Each row is a point on a tangle of strands that fork and nearly touch. The rows are in no order.
In the rows, zero is written as 128.
Points whose rows are less than 124 apart are linked; no others are. Some points are linked to none.
j_826: [169 124 133 119 119 146 142 105 112  55 147 124 178 102  92 175 138 134
  89 130 120 162  92 101 178 117 110]
j_993: [137 141 163 143  78 160  94 133  92 135 118 101 118  82 193 115 154 154
 123 169  83 124 151  96 131 105 121]
j_677: [166  71 154  91 182 111 124 133 148 159 189 104 137 145  96 131 157 161
 137 184 125 110 141 114 140 110 100]
j_547: [135 139 145 136 130 112 125 132 163 187 175 151 144 144 186  87 138 159
 169 142 163 105 126 134  75 123 121]
j_431: [118 121 138 195  60  78 143 115  87 121 103 130  67 135 130 121 125 113
 131 100  76 155 135 159 132 170 107]
j_6: [115 131 122 127 109 105 155 102  87 122  97 105 101 113 100 121 121 111
 127  99  58 138 164 165 176 144 147]
j_557: [139 140 139 163 105 171  84 126  95 121 118  99  70 160 118 115 121  68
  97 115 117 109 203 147  86 100 155]
j_398: [119 119 125 177 111 105 148 108 148 157 154 150 103 172 100 102 108 133
 135 100 141 139 105 128 108 126 112]
j_4: [ 90 129 120 149 119 123 115 140  80  99  68 101 106  58 139 143 139  75
 127 138 113 142 129 131 174 166 149]
j_614: [ 92 148 134 167 174 161 139 174  80  96  94  66  87 112 136 116 182 144
 164 163 154  98 122 126 152 134  81]
j_716: [130 164 115 113 140 133 126  41 139  82 110 130 135 123 132 121 123 127
  96  39 112 118  98 108 101 123 167]
j_918: [155 154 166 116  69 158 165  88 127 106 157 127 138 107 111 128 126 184
 119  98  82 166  98 105 167  76 138]
j_782: [117 151 138  89 136 179 152 140 188 142 126 142 125 205 104 121 124 168
 147 139 125 130 135 141 100  55 134]
j_994: [128 114 140  78 114  90 119 118 186 101 158 161 142 151  84 129 123 150
 115 125 101 169  96 148 109 146 159]
j_62: [ 69 160 127  79 169 194 171 157 147 125  91 135 109 119 105 103 118 132
 159 117 153 150 112 125 101 106 169]
j_996: [127 151 134 128  78 100  69 157  85  75  85 101 139 102 185 125 167 158
 118 171  84 133 133  92 128 127 123]
j_979: [112 145  99  86 118 125 117 129 170 145 104 187 151 181 141 141  81 107
 127 119 156 142 155 147  60 116 175]
j_569: [ 90 131 140 103  97  66 106 134 130 123 146 157  93 106 131  93 152 115
  96 121 149 162 110 111  45 173 196]
j_586: [154 133 128 122 137 192 158 156 122 142 114 143 136 138 155 144 132 160
 162 165 104 114 127 134 158  91  78]
j_484: [147 157 117 109 151 166  84 106 132  83 135 132 158  96 149 146 137  76
  64 118 146 159 103 104  74 135 167]
j_714: [136 126 127  78 177  83  90 140 156 135 148 122 134 165 155  91 164 138
 122 137 181  94 116 100  55 113 120]
j_812: [139 102 105 121  39  80  66 149 147 134 132 134 167 149 135 158  91 112
 102 171  99 163 165 159 151 150 120]
j_915: [143 169 128 201  99 191 104 165 117 128 157 134 105 134 180 112 166 105
 124 180 160 130 139 117  86 129 109]
j_316: [168 132 169 161  89 119 131  84 109 119 176  87 152  98 151  94 140 186
 111 115  91 103  96  98 144  98  96]
j_446: [ 94 123 119  76 148 124 143 166 139 100  72 107 122 207 122 132 136 158
 192 144 151  93 164 158 170 102  99]
j_909: [103 137 173 139 152 123 169  97 119 197 129 122  86 111 111  68 118 134
 135  83  65 108 129 142 114 107 169]
j_251: [132 131  96 107 127 167 120 144 172  65 121 147 162 201  82 165 121 114
 102 150 171 165 128 148 118 105 107]
j_76: [105 145 117  91  82 160 112 129 122  78  47 109 123 107 132 149 110 124
 119 128 112 134 152 131 155 113 160]
j_84: [110 125 129 171 170  98 123 108 101  98 128  70 128 130  96 116 170 115
 121  93 123  90  78 128 148 154  96]
j_846: [123 125 116 149 127  74 132  81 128 112 142 128  91 188  87 116 120  80
 111  64 123 105 141 164  91 157 142]
j_599: [122 111 142 154  90 141 171 124 111 161 101 149 138  99 146 133 111 185
 135 138  67 152 100 125 200 123  98]
j_969: [100 154 153  98 159 170 145 154 132 103 120  83  86 139  63  93 157 129
 129 146 105 146 125 142 133  94 169]
j_689: [134  79 107 189 154  77 129 138  90 181 153 150 107 166 133 121 114 125
 148 121 171  93 137 132 149 163  56]
j_268: [162 123 126 195 124 124  93 106  97 161 142 133 151 133 184 109 150 136
 109 110 129  76 141 127  97 123  84]
j_314: [108 130 149 155 127 137 107 178  83 144 102 114  53 128 137 110 123  76
 137 141 140 116 206 144  97 127 161]
j_707: [124 122 121 102 150 141 127 101 113 164  84 138 162  79 172 177  98 107
 126 110  91 104 159 139 156 131 164]
j_296: [122  99 119 141 191  60  89 125 105 134 131 103 117 141 152 132 150  76
 126 106 157  85 139 108  98 144 132]
j_186: [137 146 158 189 108 121 165  75  81 105 144  89 125 103 136  93 151 160
 120  71 118  85  84 107 122 108  92]
j_297: [142 113 121 186  87 129 107 155 126 172 164 147 102 120 161 145 117 118
 150 186 135 147 163 152 149 152 120]
j_629: [156 141 149 138  86 173 107  93 170 150 190 122 170 104 177 114 142 201
 115 137 118 144 128 106 136 106 137]
j_786: [114 119 125  85 181  87 145 107 172 113 133 110 147 185  73 119 142 158
 121 102 135 114  86 142 116 111 116]
j_845: [107  89 122 122 159  61 168 105 100 192 124 156 109 115 124 107 102 128
 134  67 123 102 120 130 153 157 123]
j_852: [134 119 136  79 139 198 161 126 158  76 105 163 174 103 129 194 106 132
 115 115 121 118 140 129 177  94 125]
j_23: [106 150 126 101 162 179 158 117 134  87  78 150 183  89 174 139 124 148
 139  95 152 111  88 111 161 142 128]
j_334: [116 148 126  65 128 120 136 216 151  63  74 163 158 142 160 189 131 101
 166 158 162 127 123 166 156 155 117]
j_609: [ 85 107 119  74 140  91 142 192 108  99 101 136 126 129 135 132 153 134
 146 159 155 165 103 126 120 149 127]
j_665: [154 149 127 153 153 138 151 159  99 148 127 121 146 143 186 104 169 158
 172 152 151  75  92 139 141 128  40]
j_248: [ 77 133 142  62 174 156 151 154 142 130  68 132 149  64 132 137 112  93
 161 135 132 136 147 114 147 140 207]
j_772: [162 131 128 116 117  88  84 121 165  89 150 110 189 128 139 112 170 170
  96 152 104 142  91  90 109 134 112]
j_243: [ 88 134 105 136 161 104 116  88 123 129  74 139 127 120 169 121 128 103
 134  55 140  86 118 127 124 154 157]
j_577: [122 126 129 135 171 117 180 109 113 132 155 101  78  96  39 123 126  84
 129 113 129 166 123 138 166 174 131]
j_536: [146  99 104  83 146  50 119  84 130 127 165 137 109 163  76 151 114  68
 101  92 135 132 134 152 106 162 146]
j_932: [141 107 135 165 199 125 112 130 118 145 182  78 115 140  85 127 159  95
 111 138 172 105 111 126  99 121  96]
j_327: [102 107 136 103 182 103 132 105 107 175 100 108 138  54 155 132 123  97
 137 115  95 109 151 111 174 151 179]
j_857: [101 163 110  90 152 152 145 166 120 149 107 179 122 110 173 132 120  97
 152 136 194 129 127 120  84 150 171]
j_972: [120 128 163  63 155 142 152 188 130 145 110 129 125  94 138 136 149 144
 169 173 103 138 133 131 133 103 149]
j_615: [181 130 142 144  98 117 132  79  75 102 158 106 173 101 116 151 134 153
 106 128 101 135 114  95 184 115  89]
j_14: [127 125 120 159 117 131 139 122 175  84 161 128 176 164  82 115 154 173
 103 136 148 137  42 130 114 129  85]
j_279: [119 122 151  81 183 139 133 109 112 118  92  99 153  52 152 139 155 134
 114 111  64 129 102 105 155 146 166]
j_73: [114 141 111  78 102 150 104 161 132 159  99 132  79 144  89 144  93  83
 136 159 126 145 198 159 106  97 184]
j_218: [146  76 142  61 133  77 135 146 176 120 169 121 130 173  59 129 135 165
 132 173 136 147 132 131 144 106 117]
j_906: [167 129 114 159 104 132 117  98 167 126 159 129 170 194 123 113 130 177
 126 116 128 109 135 117 127  94  74]
j_261: [112 148 145 130  99 148 143  76 152 153 117 133 130 120 160  79 124 188
 128 103  69 126 100 129  94  85 157]
j_300: [111 106 135 135 159  48 108 151 133 133 159 100 131 133 134  81 170 148
 139 129 167 107  77 107  69 135 102]
j_988: [148  93 116 173 196  98  89 129  77 146 126  92 127 113 165 160 149  79
 129 128 142  76 166 131 143 155  98]
j_185: [129 115 106 121 135 133  90  75 120  61  91  98 167  92 110 180 131  82
 126 115 145 102 131 107 202 146 119]
j_793: [182 157 138 175  72 159 115  84 133 140 204 151 165 132 169 124 113 161
 103 105 145 140 134  94 127  82 115]
j_883: [169 131 134 101  74 138  79 105 121 117 123 122 132 116 142 140 109 127
  88 144  78 122 178 122 113  96 145]
j_135: [132 147 125 110 131 163 136 111  93  97  78 100 155 101 169 159 115 138
 166 121 133  86 172 114 197  95 105]
j_902: [ 90 140 151 185  59 137 133 130 169 127 142  99  94 152 109  85 141 180
 124 144 103 153 111 155 146 112 126]
j_488: [142 150 126 134 123 136 134  63  86  88 122 109 131  83 140 123 129 101
 113  67 106 112 124  93 156 121 151]
j_858: [ 58 151 127 128 142 159 168 141 114 170  77 148  72 121 132  87 114 130
 160 102 140 129 132 130 111 108 177]
j_450: [ 80 110 126 117 152  99 163 168  98 139 100 111  80  96 113  87 133 126
 158 121 172 117 131  94 154 150 120]
j_102: [134 127 159  97 142 190 165 172 154 174 158 162 132 119 151 134 126 168
 166 188 110 133 146 145 128 103 134]
j_323: [101 153 111 122 148 174 151 160 118 110  84 163 136 105 156 148 122 119
 138 141 149 142  90 131 118 152 129]
j_179: [163 160 161 170 100 124  84 121  93  79 142  85 122 157 151  89 159 162
 112 104 149  93 131  91  90  82  89]
j_789: [111 133 150 167 122 163 119 154 181 169 208 115 106 109 129 102 145 152
 138 181 164 148 122 133 110 137 158]
j_12: [105 164 106 124 101 191 129 163  88  80  75 103  96 122 115 138 136 115
 148 163 131 139 165 133 172 100 127]
j_668: [119 136 144 163 117 145  78 111 169 167 186 141 121 121 158 104 131 116
 106 155 146 151 124 115  63 136 173]
j_74: [130 111 125 142 142 189 171 139 120 176 121 128 107 165  98 145 112 144
 153 150  99 125 171 160 178  71  85]
j_873: [196  84 118 128 138 106  85  88 147 151 187 139 199 142 136 153 125 141
  91 144  99 118 120 126 120 151 115]
j_524: [151 129 133  67 155  91  92 179 140 134 128 116 136 173 178 102 155 146
 164 170 142 100 162 122  84 117 108]
j_522: [157 139 156 160 170 137 133  98 110 136 181  88 105  69  80 110 166  78
 102 120  85 129 117 130 122 167 142]
j_377: [127 128 106 114 164  77  98  79 151  83 107 100 144 200 107 135 132 138
 116  54 135  98 116 130 129 124 109]
j_267: [146 110 109 143 118 159 152 126 136  97 135 171 160 114  80 156 120 125
  94 126 134 175  72 126 155 157 104]
j_667: [136  98 145 139  61  69 113 104 174 159 167 132 122 149 145 117 125 165
 119 134  69 159 157 173 168 148 142]
j_309: [110 106 146 140 142  91 158 154 121 147 156 117 144  64 120 125 142 144
 132 142 135 152  33  99 131 186 123]
j_29: [100 122 121 124  68 114 133 181 117 156  81 197 138 107 175 158  93 135
 154 159 108 160 118 153 146 150 127]
j_222: [147 108 109 128 185 156 139 146 124  84 104 125 173 100 133 192 150 122
 130 163 154 118 101 121 182 149  66]
j_198: [159 125  89 183  81 122 129 128  93  83 135 133 154 112 105 169 128 107
  93 140 153 173  85 110 161 177  91]
j_561: [160 116  94 129 144 172 125 130  95  93  99 111 172 120 160 192 126 112
 149 156 155  92 157 145 196 122  71]
j_303: [111 128 136 188 111 120 167 153 132 156 159 106 113 107 134  83 141 175
 161 160 139 104  70 130 131 134  86]
j_99: [156  88  94 101 200  92 112 101 130 148 155 133 153 137  88 166 116  83
 110 105 160 104 134 136 130 150 146]
j_118: [ 95 135 168 113 123 113 151 174 104  98 125  81  55 126  61  64 165 119
 126 132 128 151 141 122 123 130 160]
j_202: [100 117  92 203 153 142 138  83  94 136  96 131 115  90 121 145 102  65
 124  82 155 100 133 125 166 170 130]
j_769: [106 151 108 202 173 149 184 129 117 130 104 101 111 133 114 108 130 153
 160 112 154  73  87 139 151 113  71]
j_134: [140 129 113 120  96 197 123 156 108 124 105 117  98 155  97 155 115 121
 141 180 104 131 189 160 161  75 110]
j_258: [119 103 110  96 147  83 123 113 131 107  86 154 195 119 149 157 118 122
 103  99 139 138  84 125 125 167 129]
j_588: [133 140 156 152  79  67 109  82 150 138 149 137 103 136 168  88 119 130
 126  70  78 137 120 141  84 163 152]
j_981: [149 124 149  75 175 172 150 106 142  87 114 115 190 101 150 158 144 172
 118 108 121 111 105 109 150  95 108]
j_715: [119  88 136  58 151 105 181 149 178 114 150 123 148 164  63 113 138 173
 139 133 176 132  80 128 110 119 104]
j_903: [134 122  98  92 138 145 114 139 124 184 124 131 110 135 117 167  74  74
 137 137 156  99 204 163 113 102 155]
j_519: [158 134 117 141  52 178 109 155 177 115 151 170 162 178 116 158 110 134
 117 183 153 170 167 151 150 113 104]
j_819: [206 151 122 105 126 134 116 107 110 105 135 141 213 119 198 139 126 179
 129 114 140 106 149  81 127  89  99]
j_145: [126 162 141  96  66 117  96 124 149  81 120 126 101 122 134 109 138 158
 100 126  71 169 108 120 106 125 167]
j_317: [167 119 140 159 129 121  82  80 139 153 154 112 120 143 151 110 135 123
 110 103  87  91 157 138  86 112 128]
j_594: [ 93 113 128 153 164 101 115  96 121  88  85  95 120 173  98 137 141 121
 148  85 137  88 131 137 180 128 105]
j_138: [111 149 136 136 101  90 112  83 123  31 101  86  87 168  87 107 158 111
 120  67  88 123 143 152 122 149 130]
j_511: [ 92 155 156 132  93 115 179  93 116 145  83 120  87 120 116  83 113 137
 137  79  34 139 130 152 140 114 156]
j_853: [ 94 109 160 141 113  96 113 166 109 120 124 112  42 155 112  82 147 109
 129 126 116 131 155 122  78 122 172]
j_391: [ 93 116 103  99 162  59  89 136 116 100  97 121 116 136 171 107 141  89
 136  98 194  97 149  95  86 159 164]
j_106: [172 167 140 125  69  87  77 115 149  81 131 110 161 150 149  95 132 198
 106 110 115 141 122  75 121 117 113]
j_165: [157 143 133  84 115 196 135 143 169 113 117 173 182 140 144 167 103 139
 124 151 118 140 165 140 125  93 128]
j_129: [120 123  99  35 152  85 114 127 170 112 101 155 148 169 124 139  84 116
 118  94 173 137 147 138  90 135 162]
j_88: [173 116  98 157 112 134  88 125 133 162 145 148 158 177 160 138 116 131
 118 147 136 108 171 128 118 113  84]
j_454: [124 168  93  90 138 138  95  63 169  82  87 130 132 130 108 144  97  86
  98  74 114 127 125 122 106 140 195]
j_644: [128 138  93 136 106 178 143 146 166 169 127 212 140 177 126 153  76 103
 135 149 170 151 145 149 101 111 142]
j_527: [134 144 139 178 147 196 139 134 127 194 187 145 122  94 155 113 139 135
 149 175 145 116 111 123 103 129 135]
j_107: [123  85 145  53 122 145 176 159 146 188 122 161  99  84  89 108 103 140
 137 156 114 149 188 123 136 102 189]
j_868: [ 84 104 106  49 136  95 137 163 139 138  77 166 169  99 134 176  69 104
 156 113 155 144 150 151 145 147 164]
j_184: [135 113 160  70 141 159 137 135 143 199 167 161 126  95 116 134  99 110
 124 168 119 141 165 124 100  95 198]
j_125: [152 113 131 120  59  86  79 127 194 120 154 136 153 188 125 145 114 169
 110 158  89 169 165 152 152 133 118]
j_147: [108 121 137 174  86 119 119 134 157 154 172 156  81 164  90 106 118 114
 119 156 145 170 135 145 123 144 147]
j_438: [147 117 131 184 171 139 124 144  65 193 133 119 105  80 167 137 133  85
 135 136 138  96 147 117 130 141 106]
j_654: [124 151 139 185 151 138 127 103  90  73 122  68 138 117 140 110 165 134
 119  87 156  72  76  86 151 106  85]
j_308: [137 112 136 128 137  34  59 142 143  94 155  95 152 150 138 105 174 138
 106 144 129 132  75 110  95 164 105]
j_621: [119 143 117  66 184 167 111 149 172  54 107 145 180 128 134 199 121  87
 126 130 180 134 122 130 104 142 143]
j_205: [109 135 129 105 126 144 150 151 157 187 166 180 115 116 167  92 128 133
 161 134 184 130 123 128  54 135 175]
j_653: [ 90 109 110  71 140  40 105 126 133 100 106 125  96 147  92 108 158 110
 116  91 178 127 123 117  96 154 158]
j_54: [119 109 154 147 134  94 146 128  74 155 104  99  98  92 106 119 145 146
 132 139  55 112 142 133 183 138 119]
j_759: [167 166 117 165  75 195 117 163  94 133 123 150 129 148 182 127 136 119
 149 175 157 113 172 141 132 109 100]
j_709: [112 179 129 127 122 215 164 120 136  97  97 119 122 141 123 100 152 161
 144 116 147 120  98 130 116  58 132]
j_66: [127 145 113  69 105 155  99 198 144  79  74 118 158 138 143 179 126 105
 133 194 136 148 161 167 135 126 118]
j_332: [152 135 129 147 129 155 137  68  67 119 108 105 145  79 145 163 121 122
 129  92 104  82 156  99 209 102 115]
j_124: [119 120 138 166 102 106  92 177  61 108  92  86 102  79 159 128 167 109
 120 167  86 128 122 120 150 153 124]
j_904: [111 127 115 159  29 126 103 144 131 134 114 166 127 116 152 150  95 129
 102 173  98 181 132 146 143 148 135]
j_385: [159 162 114 162  94 176  71 148 151 136 168 161 142 118 187 131 138 112
 120 181 165 162 145 114  62 147 139]
j_693: [106 120 108 117 151 124 114 106 135  90  62  96 146 188 122 142 132 141
 181 119 130  55 162 143 194 107  85]
j_670: [106 155 136 132 103 142 131 208 129 138 147 132  83 148 148 102 167 132
 175 206 169 142 136 139 110 132 112]
j_762: [107 128 115  73 110 133 118 143 159  71 107 145 131 182  77 139 121 136
 113 123 116 174 107 145 119 119 152]
j_280: [ 80 119 109 126 128  48  88 140  86  86  79  89 116  94 138 152 129  79
 136 123 127 123 134 129 164 193 141]
j_272: [ 88 128 141 144 131  94 107 165 116 132 126 136 108 118 163  83 155 118
 131 133 169 140  94 103  59 153 145]
j_152: [143 136 127 148 140 115 137  66 138 131 196 123 100 146  75 118 139  77
 100  81  93 145 142 150  72 133 165]
j_456: [114  93 114  99 117  72 128 149 106 184 134 169 114  72 129 136 104  83
 125 127 158 144 126 115 105 183 168]
j_191: [ 97 126 100 147 183 149 163 131 123 156 131 129  89  97  64 135  95  82
 124  95 177 147 117 120 143 173 152]
j_893: [101  94 120  84  89  44 126 150 160 150 122 174 154 161 153 114 115 169
 133 127 123 161 114 120 125 142 136]
j_172: [ 98 146 103 161 193 160 199 143 130 164 126 121  97 157  88 105 107 120
 175 112 209  95  96 140 128 124  99]
j_908: [114 163 130 109 154 197 140 117 160  76 123 105 151 123 114 123 158 159
 112 120 153 133  66 108  90 107 131]
j_337: [120  82 110  82 162  87 147 160 134 111 102 165 174  95 123 197 104 106
 134 126 170 151 101 130 147 169 127]
j_513: [ 89 112 123 134  98 107 158 156  98 167  70 163  98 111 141 122 100 162
 162 154  73 152 124 141 166 134 125]
j_966: [162 109  99 172 168 156 141 142 124 151 165 159 141 131 120 156 122 121
 132 159 165 129 107 139 134 148  78]
j_518: [125 118 153  48 131  66 143 107 155 127 142 131 110 110  79 103 142 147
 122 124  78 156 127 137 109 136 182]
j_656: [120 138 122  91 174 181 125 123 159  89 116 144 153 105  95 160 127 113
 102 111 157 150  76 120  94 132 167]
j_669: [119 111 143  52 165 111 153 212 147  74 115 141 159 135 125 166 155 116
 150 174 170 142 124 128 139 143  91]
j_24: [117 144 116 160  64 135 117 151 163  66 153 124 147 156 111 113 162 168
 115 172 152 183  75 115 132 145  94]
j_226: [138 150 112 137 174 193 118 103 133 183 127 143 122 154 137 144 101 109
 124 133 136  91 190 144 113  75 155]
j_238: [127 152 148 149 125 131  85 154 128 108 140  85 121 149 154  86 183 158
 122 155 121 101 126 111  80 112  97]
j_369: [ 82 160 164 145 127 132 136 146 107 177 108 160  65 131 173  65 125 125
 150  93 127  96 148 130  64 108 172]
j_960: [147  88 110 137 198 105 147 147 102 149 131 128 163 109 135 169 128 121
 139 143 158 124 105 117 171 175  64]
j_781: [122  97 127 150  84 127 108 148 138 185 170 154  68 108 111 129 101  88
 125 178 140 162 171 141 124 149 179]
j_617: [155 117 115 101 103 136 109 111 123 166 121 157 168 105 157 161  76 123
 109 134  79 132 166 153 105 116 151]
j_568: [156 138 137 160 113 130 131 127 142 146 153 109 187 155 167 100 159 203
 154 145 124  92  99 116 140 112  51]
j_749: [157  91 136 146  99  67 125  69 128 173 170 141 148 108 148 144 108 137
 116 129  46 147 124 155 163 174 137]
j_463: [141 130 121 226  85 144 149  75 125 164 162 148 121 146 122 105 113 138
 110  88 139 122 109 123 129 118  77]
j_443: [110 129 148 122 125  57 103 106 130 150 145 142  96 119 140  82 125  99
 122  70 118 126 136 110  51 153 181]
j_737: [ 81 162 128 106 119 192 165 160 135 114  83 135  78 148  78 123 115 131
 135 137 105 166 136 146 132  72 182]
j_889: [165  92 112 116 234 111 130 121 125 163 174  92 137 107 102 149 155  92
 110 150 166 111 115 112 135 134 125]
j_233: [137 131 150 108 131 198 140 138 190 192 165 206 134 116 152 137  89 119
 125 136 122 151 144 136  73 113 182]
j_142: [162 136 133 178  62 143 150  93  94  80 158 112  85 143  82 124 144 112
 109  93 108 145 136 141 160 116  99]
j_945: [103 137 136 192 124 135 146 193 124 133 159 109  79 114 106 103 148 148
 156 198 163 143  89 119 119 146  95]
j_219: [149 158 149 158 100 164  87 111  86  71 127  89  85 145 135 120 139 125
  97  97 134 105 173  98 103  75 138]
j_447: [133 146 151 149 124 182 142  97 123 144 146 103 100 143  91 108 138 143
 119 121  85 110 127 135 144  80 127]
j_481: [141 147 110 136  86  80  95 109 145  48 116 101 110 214  80 111 124 125
  93  98 114 159 123 144 112 136 107]
j_355: [116 114 124 157 116  96 127 173 114 129 134 156 150 103 153 146 122 123
 121 166 147 184  66 107 122 183 116]
j_409: [100 147 140 123 141 105 106  60 128  46  82  67  93 117 117  95 160  98
 142  59  91 103 130 115 151 153 145]
j_602: [105 127 148 224 156 124 165 156  97 174 133  97  88 107 115  92 119 127
 149 117 142 105  98 124 131 132  84]
j_847: [159 114 172 159 168 106 113  90 114 152 208 107 101 114 102 102 157  71
 107  96 116 107 131 135  67 155 157]
j_483: [135 142 144 142  49 103 138  58 150 134 140 154 136 116 159  94 120 175
 117  73  68 144  74 124 118 131 131]
j_661: [ 77 100 120 113 122  45 103 180  88  88  75 122  99 133 119 140 139 114
 136 143 174 140 117 121 145 173 133]
j_110: [167 153 121 121 158 151 134  57 107  89 153  98 133  83  83 125 154  95
 102  92  80 129 127 122 128 129 150]
j_33: [137  83 118 138 129 112 146 159 121 219 156 167 115 114 142 154  81 119
 161 177 139 127 176 128 168 145 107]
j_754: [127 153 105  80 152 162  85  85 158 115  96 111 104 148 102 149  86  84
 113  95 110 110 189 143 119 102 192]
j_658: [139 132 164 194  56 120 146 106 125 104 160  90  84 128  80  96 157 162
 125 147  86 137 110 149 162 122  87]
j_380: [ 83 156 136 155  81 160 157 145 129 100  99 100 111 152 124  87 148 188
 148 132 113 125  92 132 128  89 107]
j_416: [189 136 126 101  64 160 110 138 166 101 146 158 201 145 140 164 108 158
 107 146 146 165 173 116 136  93 105]
j_294: [122 106 100 121 168  91 165  85 120 163 102 166 166  98 134 149  96 108
 122  66 135 129  82 122 155 179 140]
j_666: [154 141 106 195 125 181 124 141  72 177 133 142 111 127 157 149 121  98
 143 153 153 103 166 135 147 107  81]
j_318: [195 117 122 117 125 114 108  64 121 134 143 143 201 123 157 147 110 144
  80  88 116 104 132 102 137 114 103]
j_210: [128 122 128 223  90 135 134 110  83 167 153 143 109  93 148 117 116 120
 111 117 107 130 126 118 149 145 104]
j_214: [112 152 165 162 130 179 119 141 119 171 128 115 102 104 171  68 147 138
 144 136  98  97 148 116  80  97 161]
j_690: [144 113 118 202  95  75  93 143 101 113 141 133 115 114 125 140 144  88
 101 151 138 164 103 119 126 190 115]
j_422: [124 148 107 142 156 126 148  72 159 101 145 110 165 176  91 113 140 156
 108  86 144 113  47 130 100 112 102]
j_545: [166 133 128 160  60 108 101  79 105 127 126 130 119 142 147 129 106 120
  97  89  84 105 175 137 123 112 116]
j_974: [193 169 133 125 106 168  95 119 105 115 177 132 178 135 171 156 107 139
 106 116 166 126 168  73 124  75 131]
j_477: [118 133 142 177 159 140 144 146 149 140 195  84 103 159  77  82 164 132
 143 169 171  91 107 136  79  93 115]
j_182: [122 119 101 137  99 135 123 161 146 110 123 153 140 194 107 164 120 131
 138 181 155 167 132 143 135 132  92]
j_402: [159  87 152 120 134  76 107 120 152 164 200 133 165 110 141 139 135 143
 103 153  94 145 103 129 142 180 142]
j_741: [129 152 144 155  95 127 101 168 173 110 149  95 157 169 169  87 181 206
 152 182 143 109 114 132 109 106  92]
j_838: [ 98 134 165  81 191 149 164 153 110 146  84 110 156  75 154 113 155 162
 162 138  89 102 107 108 149 115 155]
j_35: [177 123 125 150 149 209 129 149 129 169 182 148 152  94 145 161 119 108
 122 186 148 131 134 135 118 117 108]
j_835: [150 131 111 164 136 125 104  95 109 150 149 139 130 103 132 148 111  80
  87 104 123 132 118 125  97 162 149]
j_415: [133 129 158 120 115 129 110 107 162 177 163 117 140  99 169 100 146 177
 128 135  70 127 109 130 118 113 148]
j_542: [156 113 122  98 164 144 105 146 131 110 129 114 163 122 120 171 133 125
 103 178 113 142 133 132 123 116 130]
j_299: [123 133 146 227 114 150 153 124  58 126 113  87  91  82 144 109 135 119
 129 104 125 113 122 118 160 143  90]
j_31: [115  70 118 155 185  69 152 129  83 168 121 121  95 144 105 109 107 118
 160  77 176  86 148 121 161 156  94]
j_911: [150 103 120 104 143 112 192 119 139 148 174 145  97 109  39 147  93 105
 125 134  99 182 116 151 178 154 141]
j_552: [ 99 120 106  60 144 101  92 166 127 114  81 124 157  77 171 165 107  78
 131 134 151 142 148 129 110 153 167]
j_273: [129 139 112 172  91 150 169  92 118 111 150 148 107 119  53 121 121 114
 117 108 114 175  80 133 161 142 109]
j_208: [138  82 123  83 136 121 168 160 140 156 141 156 108  99  75 141  92 137
 133 148 126 167 144 123 164 136 157]
j_363: [139 142 155 122 138 112 146 197 136 148 147 114 104 171 154 110 161 159
 190 179 173  85 119 142 119 128  67]
j_778: [134 161 122 123  43  96 115 104 165  57 113 136 139 195 116  93 122 174
  92  85 120 169 114 105 117  99 105]
j_803: [ 91 127 118 119 199 161 201 162 137 138 129 149 112 100  92 124 108 123
 166 107 199 131  95 115 146 156 124]
j_204: [160 156 135  89 132 158 123  56 125 114 137 115 113  83 109 126 120 103
  92  85  57 145 161 143 108 122 194]
j_167: [150 137 113 131 119 132  86  93 126 111 113  94  91 164 100 140  95  64
 101  83 105  95 215 156 127  96 155]
j_499: [109 136  87 157 116 159 169 133  98 172  79 170 125  95 141 153  68 110
 133 117 129 146 132 144 168 148 131]
j_636: [123 128 116  70 159 123 138 163 136 149 109 126 105 184 140 130 128 146
 161 146 158  97 168 138 122 104 126]
j_674: [132  85 122 105 133 105 172 167 142 170 138 179 146 129 139 155 103 156
 165 143 162 131 129 138 154 141  84]
j_773: [140  94 138 113 168  88 134 124 110 190 157  92 114 120 109 117 141 133
 132 144  89 102 141 126 152 120 127]
j_466: [110 131 123  41 127 140 115 195 142 115  78 140 128 149 122 179  97 107
 144 174 148 128 181 161 108 109 162]
j_427: [ 96 141 128 101 106 172 167 124 161 133  77 127 100 180 109 114 109 166
 126 103  76 151 131 136 132  66 147]
j_767: [128 153  92 137 138 194 144 121 142 141 111 167 134 157 134 163  89 103
 139 112 162 110 158 150 148 103 116]
j_119: [135 134 101  91 166 123  77 128 137  95 100 104 185  71 181 169 136  91
  92 131 128 126 113 107  99 148 156]
j_20: [129  95 127 147 136 164 194 123 139 169 122 168 173 109 126 149  91 167
 134 109 104 138  82 121 166 122  75]
j_977: [ 94 117 120  41 152  65 100 122 139  90  67 123 138 154 128 137 119 132
 133  96 128 124 118 115 114 127 169]
j_136: [127 124 158  69 160  91 162  93 112 170 129 124 103  95 111  83 141 122
 140  80  83 120 149 135 115 140 183]
j_832: [143  91 115 114 150 127 162 141 151 137 135 180 169 198 107 164  95 152
 141 131 152 150 126 146 146 127  85]

A fork is a point with three links. Follow the links from the first point to the second and name the forks in between, in order.
j_629, j_136: j_300, j_594, j_786
j_754, j_653: j_488
j_327, j_184: j_568, j_602
j_847, j_391: j_110, j_488
j_337, j_142: j_656
j_677, j_398: j_182
j_693, j_511: j_594, j_786
j_857, j_238: j_182, j_602, j_568

Follow the links from the first point to the second, and from the first to the third. Name the last point that the two ways share.
j_602, j_561, j_369: j_557
j_272, j_552, j_251: j_594
j_972, j_889, j_35: j_488
j_615, j_793, j_773: j_594
